Points, in no order, along strands that fork, close into loops and pass close to each other.
In the rows, zero is written as 128.
Two points are linked if the straight distance between their rows is under 136. Some points are linked to none.
k_888: [ 98 104 103 165 194 132 110 121 113 185  96 162 121 177 113 156  95 130
 173  52  80 155 137  96  91 196 117]
k_70: [143 139 185 142 141 125 148 109 123 143 106 124 154 153  82 110 169 160
 166 110 142 106 146 108 153 137  63]
k_930: [155 116 115 147 105  88 120 162  73 153 113 109 135 122 133 183 120  99
 164 189 127 162  92 122 130  99 123]
k_170: [127 153 117 117 150  81 132 126 147 182 157 127  69 158 123 114 142 160
 149 120 113 131 151 135 143 140 174]
k_446: [114  83 154 173 171 130 138 185  85 159 109 124 109 178 108 123 136 152
 138 102  95 145 159 137 129 133 142]
k_284: [136 138 150  98 132 175 123 150 152 167  46 185 145 123 120 119 166 123
 118  81 107 132 139 119 107 152 125]
k_407: [108 121 180 153 123 127 133 112 138 160 142 138 128 197 143 101 114 132
 186 182  62  93 141 100 150 191 135]
k_293: [115 146 111 140 129 142  99 121 128 101 104 117 108 119 152 145  88 176
 120 120 128 101 153  95 121 131  77]
k_419: [113 103 146 207 149 144 102 153  68 116 128  97 129 176 111 158 138 156
 120 109 125 163 147 145 142 102  98]
k_257: [144 124 170  80 118 169 134 124 111  95  74 138 123 111 122 103 126 120
 140 149 147 114 106 158 108  99  91]
k_324: [160 109 127 127  51 108 153  42 102 130 140 106 181 148 173 111 112 111
 179 118 165  80  70  98  98  65 161]
k_607: [120 134 138 146 159  88 123  95 147 159 144  92  77 163 131 102 100 142
 180 128 125 131 157 100 128 111 153]
k_811: [117 138 135 117 154  98 122 150 142 144 140 160 119 136 126 149 152 148
 109 109 114 160 151  92 132 119 172]
k_371: [129 158  88 128  93 122 134 149 162 114  28 138 126 113  75 104 139 109
 124  92 147 152  87 114 140 160 128]
k_408: [110 158 146  62 142 126 120 140 136 111 154 138 159 152 167 106 122 155
 120 165 106  99 114 189  89 147 103]
k_816: [162 148 123 155  72 144 142 147 127  71 104 121 143 120  97 110  85 116
  99 127 154 102 133 128 159 135 124]
k_397: [121 100 121 149  92 125 115 140  92  85 201 108 154  82 134 152 119  65
  88 197 150 143  89 138 123  87 150]
k_541: [141 105  57 138 106 179 144  85  47  63 153 105 115  82 116 118 123  40
  76 160 166 118  92 177 138 106 139]
k_737: [138 113 138 133  96 113 110 141  99 159 169 110 140 109 125 173 130  94
 117 189 148 137 112 107 127  91 143]
k_513: [ 82 143 144 112 150 151  84 129 150  58 210 135 178 122 144 155 119 119
  84 166  78 131 148 162  97 164 110]
k_499: [102 126 159 149 108  89 122 103 106 179 164 133 155 123 127 152 159 149
 128 152 139 160 114  63 122  56 136]
k_19: [166 128  83 125  76 114 173 162 169 181 116  79  89  97 155 146 137 126
 107 123 108 128 109 157 141 161 118]
k_877: [120 135 174 117 163 143 130  85 177 173 120 173  98 166 138 125  93 117
 175 105 108 170 139  92  87 153 160]
k_529: [111 145  88  67 133 148  97 120 155 138 110 156  85 111 157 122  96 109
 117 126 103 131 141 131  90 153 162]
k_375: [128 138  76 121 101 100 135 122 151 185 128 109  69 130 115 121 147 152
 125 146  95 117 127 143 156 148 131]
k_447: [113 127 153 173 172 125 135  83 127 165 155  97 105 170 162  45 111 117
 219 130  95  79 142  90 157 122 137]
k_245: [143  97 128 176  95  62 145  93 115 144 186  71 145 144  82 156 150 138
 138 100 159  66 130 109 163 125 136]
k_251: [107 126 187 146 153 128 130  94 102 110 103 140 130 186 114 128 174 185
 152 120  98 127 124 139 164 123  77]
k_542: [ 97 118 102 100 199 143 109 121  99 188 114 196 110 136 115 138 142 170
  97  97  90 120 150 129  99 140 121]
k_828: [185 128 149 139 141 127 181 149 117 143  82 116 160 150  95 113 178 146
 163  64 139 134 128 123 169 126 106]
k_580: [156  89 130 163 113 108 129 112  96 101 153  58 132 162  78 182 162 119
 139  97 162  83 142 147 180 144 113]
k_369: [128 134  99 104 153  91 133 167 167  71 158 103 110  78 105 108 124 133
 118 145 168 107 123 154 127 146 136]
k_134: [118 112 106  62 138 143  94 124 150 151  66 146 100 134 162 156  86  81
 183 112 100 115 141 103  82 158 174]
k_247: [137 140 161 114 134 176 117 113 164 143  84 160 133 149 140 120 103 109
 157  94 110 167 145 119  76 190 116]
k_608: [140 127 143 144  81 168 192 135 126 133  67 100 138 154 182 100 116 145
 152 132  78 102  99 123 143 160  79]
k_902: [145  98 115 141 149 137 139 126 141  82 202  97 114  45 147 138 135  81
  88  99 205 154 124 125 130  98 112]
k_779: [178 162  87 113 124 150 146 170 143 138 148 135 138 111  92  80 158  90
 121 122 155 134 156 161 151 124 178]
k_871: [175 101 118 141  95 108 170 152 133 187 177  77  99 125 159 141 135 124
  81 122 133 105 128 150 127 103 152]
k_248: [160  87 127 111 100  90 123  96 100 142 156 157 121 145 143 139 201 166
 128 123 143  68 110 135 154  60 124]
k_42: [129  96  74 121 137 166 148 133  65 106 122 100 133  86 102 143 129  93
  76 151 160 111  96 203 144 114 105]
k_957: [136  93 113 187 112  62 166 140 122 177 161  72 108 145 125 152 129 137
 123  94 118 123 137 107 160 103 163]
k_973: [123 136 149 187  80  77 129 112 114 133 139 110 160 138 148 127  97 145
 177 151 141 147  88  59 120  76 120]
k_720: [167 133 123 105 166 148 130 145 137  84 144  92 121  83 146 142 142 109
 113  74 157 164 133 161 124  98  99]
k_139: [ 92 126 165 122  97 151 121 121 125 106 119  86 127 130  92 153 136 142
 117 193 103 100 116 170 152 174  66]
k_267: [103 149 165 139 129 129 145 112 141  99  46 157 140 154 155  92  82 168
 144  92  92 130 138  63 118 134 126]
k_269: [176 140 105  92 132 133 132 134 155 153 202 104 117 107 131 103 143 103
 121 147 204 121 144 157 138  98 159]
k_302: [135 187 154  79 145 124 103 109 166 141 153 193 160 107 147 130 108 119
 137 176 138 184 132 112  85 131 132]
k_573: [100 134 169 121 103 132 102 116 133 129 139 109 127 171 110 146 118 122
 145 200  84  88 138 147 132 201 117]
k_437: [115 143 118 107 165 139  94 119 179 134 195 117 126 111 199 139 106 135
 102 131 166 138 173 146  92 117 114]
k_484: [108 152  77  88 154 168  92 135 124 162  94 164  91  82 136 116 119 104
 123 137 145 163 118 108  90 107 156]
k_762: [105 155 157 125 179 116 110  60 153 148 143 145  89 160 117 108  93 133
 164 113 147 183 171  86 112 113 164]
k_38: [ 80 129  86 117 177 109 122 141  91 141  72 186 104 155 120 105 129 195
 109 117  93 126 130 135 116 106 140]
k_109: [ 96 111 194 170 116 138 146  94 120 158 145 101 149 183 143  63 114 129
 197 150  79  88 124  76 146 111 127]
k_14: [158 137  75  98 129 151 126 179 133 179  97 135 120  86 101  97 139  76
 134 132 155 140 106 138 114 117 165]
k_797: [ 78 126 142 133 133 176  73 147  88  91 131 163 149  91 118 150 125 124
  82 179 116 164 128 103 121 117  85]
k_590: [160 149 137 159  85 108 134 145 128  71  97 124 134 159 113 108 135 142
 147 145 124 134 115 158 182 137 106]
k_798: [115 108 168  72 169 135 148 165 178 122 156 156 142  69 141 146 175 135
  59 119 126 136 153 129 117 129 125]
k_551: [111 104 130 171 120 136 117 112 130 132  50 151  50 136 141 149 118 162
 149 154  87 145 123 119 145 135  99]
k_163: [179  87  85 126 138 141 174 126  65 110 132  83 155 119 127 176 133  65
  95 100 149 118 101 208 137 126 127]
k_966: [150  95 126 182  94  94 115 144 115 123  79 125  74 125 134 168 116 139
 131 165 105 144  93 117 154 104 122]
k_521: [108 140 117 144 147 144 113 130 168  68 212  84 157  64 136 144 105  75
 116 122 196 171 162  97 118 109 112]
k_630: [106 124 115 106  69 117 147  87  83 108 136 107 169 149 111  92 114 157
  91 132 141  48 116 126 132  80 160]
k_537: [136  88 107 136 145 100 183 163  76 128 107  80 164 159 145 167 139 126
 116  84 124 126 114 183 139 122 134]
k_636: [106 153 120 111 104 107 146 112 124 137 115 123 141 146 117  74 103 159
 123 107 134  74 153  81 151  93 162]
k_316: [ 97 152 153 102 136 151  88 143 125  69 149 178 155 149 141 118  87 128
 111 171  72 106 138 184  95 172 120]
k_601: [168 103 151 151  71 169 114 137 150  50 198 138 123  82 114 101 149  80
  85 161 159 111 131 138 154 105 149]
k_612: [109 176 120  85 139 120 111 138 178  56 171 137 129 109 140 104 103 128
 111 147 138 138 152 143 135 153 161]
k_126: [124  74 104 149 135  68 188 135  94 143  99  85 112 160 134 129 121 154
 120  88 101 119 110 147 159  97 160]
k_565: [103  96 108 152  81 120 131  83  84  83 213 107 148  61 149 139 113  67
  74 165 192 139  62 122  83  97 169]
k_558: [101 148  90  90 167 102 127 156 108 118  91 145 121 132 114  75 110 176
 123 110 141  90 136 134 106 101 147]
k_598: [178 150 114 152  76 165 128 146 142  65 150 107 144  75 110 115 106  68
 106 154 162 131 132 118 163 119 135]
k_161: [148 147 101 146  83 123 163  91  69  87 124 113 162 130 105 102 114 115
  83 126 164 100 110 141 141 111 144]
k_575: [121 144 134 162 128 135 111 137  96  95  97 133 136 160 120 142 153 175
 135 131 119 170 118 173 154 131  67]
k_497: [152 104 178 108 150 148 112 176 152 123 165 174 121  80 129 161 184 106
 100 167 118 138 132 129 137 125 128]
k_410: [118 146  88 145 197 123 110 122 123 175 121 179 123 150 123 141 122 173
 162  78 113 130 156 122 106 172 109]
k_538: [136 113 141 113  90 144  99  74 102 164 151 142 127 141 146 132 181 164
 143 139 134  88 105 121 125  58  79]
k_183: [ 93 134 147 155 121 121 128 102 120 145  46 176  91 148 124  99  99 155
 146 149  53 128 112 100 127 144 124]
k_892: [158 146 134 130 155 121 111 125 167 120 153  87  95 121 164 147 130 136
 123  80 157 180 160 140 111 122 115]
k_210: [104 153 106 115 174 136  92 129 166 114 190 113 150  84 168 155  99  88
 138 150 174 172 185 101  97 120 132]
k_571: [137 126 150 158  68  44 162  71 125 140 143 115 194 144 170 119 112 131
 188 127 147 106  62  72 112  64 137]
k_904: [160 167  97 110 104 155 123 158 144 103 172 143 165  91  91 105 156  66
 111 153 134 175 137 141 180 132 160]
k_789: [133 113 189  92 117 138 122 115 123 137 108 118 123 136 146 116 136 140
 148 157 151  92 124 101 105  75  88]
k_924: [140  96 185 133  63  84 145 115 173  92 180 112 184 147 134 139 143 138
 136 120 158  90 108 109 131  94 181]
k_701: [111 147 120 164 148 106 105 172 153 117  99 167 119 120 116 145 129 141
  99  71 111 198 138 121 123 166 165]
k_582: [108 138 143  71 153 159 122 110 187 160  97 214 125 104 116 146 155 128
  72  64 119 148 124 117  97 191 129]
k_820: [104 134 119 141 100 189  89 128 106 125  87  99 112 107 113 138  94 137
 114 176 117 100 139 131 122 153  54]
k_559: [112  83 151 162 172 153 127 144 107 164  86 158 111 187 137 148 112 127
 158  87  70 129 166  95 106 169 167]
k_759: [132 139 123 163 106 110 155 148 140 105  37 139 118 157  81  80 134 157
 177 127 127 169  90 145 160 144 135]
k_237: [171 168  97 115 113 133 159 172 130 130  74 152 191 131  87 105 162 130
 135 101 133 126 112 135 155 161 115]
k_3: [119 140 144  62 188 134 141 134 161 170 167 145 154 127 137 143 141 150
 132 134 117 104 137 176  83 196  91]
k_378: [111 138  55 146 151 132  87 179  95 141  79 149 122 127  76 160 151 121
 136 132 121 175 121 151 155 153 141]
k_122: [155 118 111  77 150 138 129 161 183 117 181  77  82  98 122 128 150  85
 130 134 167 110 146 181 143 146 140]
k_991: [112 163 145 136 138 162 114 107 162 119  79 160 111 116 166 143  86 171
 130  91 105 153 153 104  88 167  95]
k_999: [100 136 127  56 177 136 138 135 177 156 130 165 132  85 143 165 153 138
  79  98 105 131 139 143 118 186 117]

A piece is two or more points that can be reached from each other along the links. Count, over all rows, the pieces, the separate loops (a circle has one, a figure eight two, a Y none), the forks (points with three links) and the tips (points with one).
pieces => 4
loops => 4
forks => 12
tips => 12

How many points has the smallest loop of links through each point below? Write - if it is on no loop.
k_877 => 12
k_161 => 14
k_70 => 8
k_484 => -
k_892 => 6
k_737 => -

Name the points in between on the shortest way along the links from the first point to the second, in order.
k_419; k_369 => k_575, k_590, k_816, k_598, k_904, k_779, k_269, k_122
k_991; k_513 => k_247, k_284, k_582, k_999, k_3, k_408, k_316
k_607; k_541 => k_170, k_375, k_19, k_871, k_957, k_126, k_537, k_163, k_42
k_447; k_737 => k_607, k_762, k_877, k_247, k_991, k_267, k_183, k_551, k_966, k_930
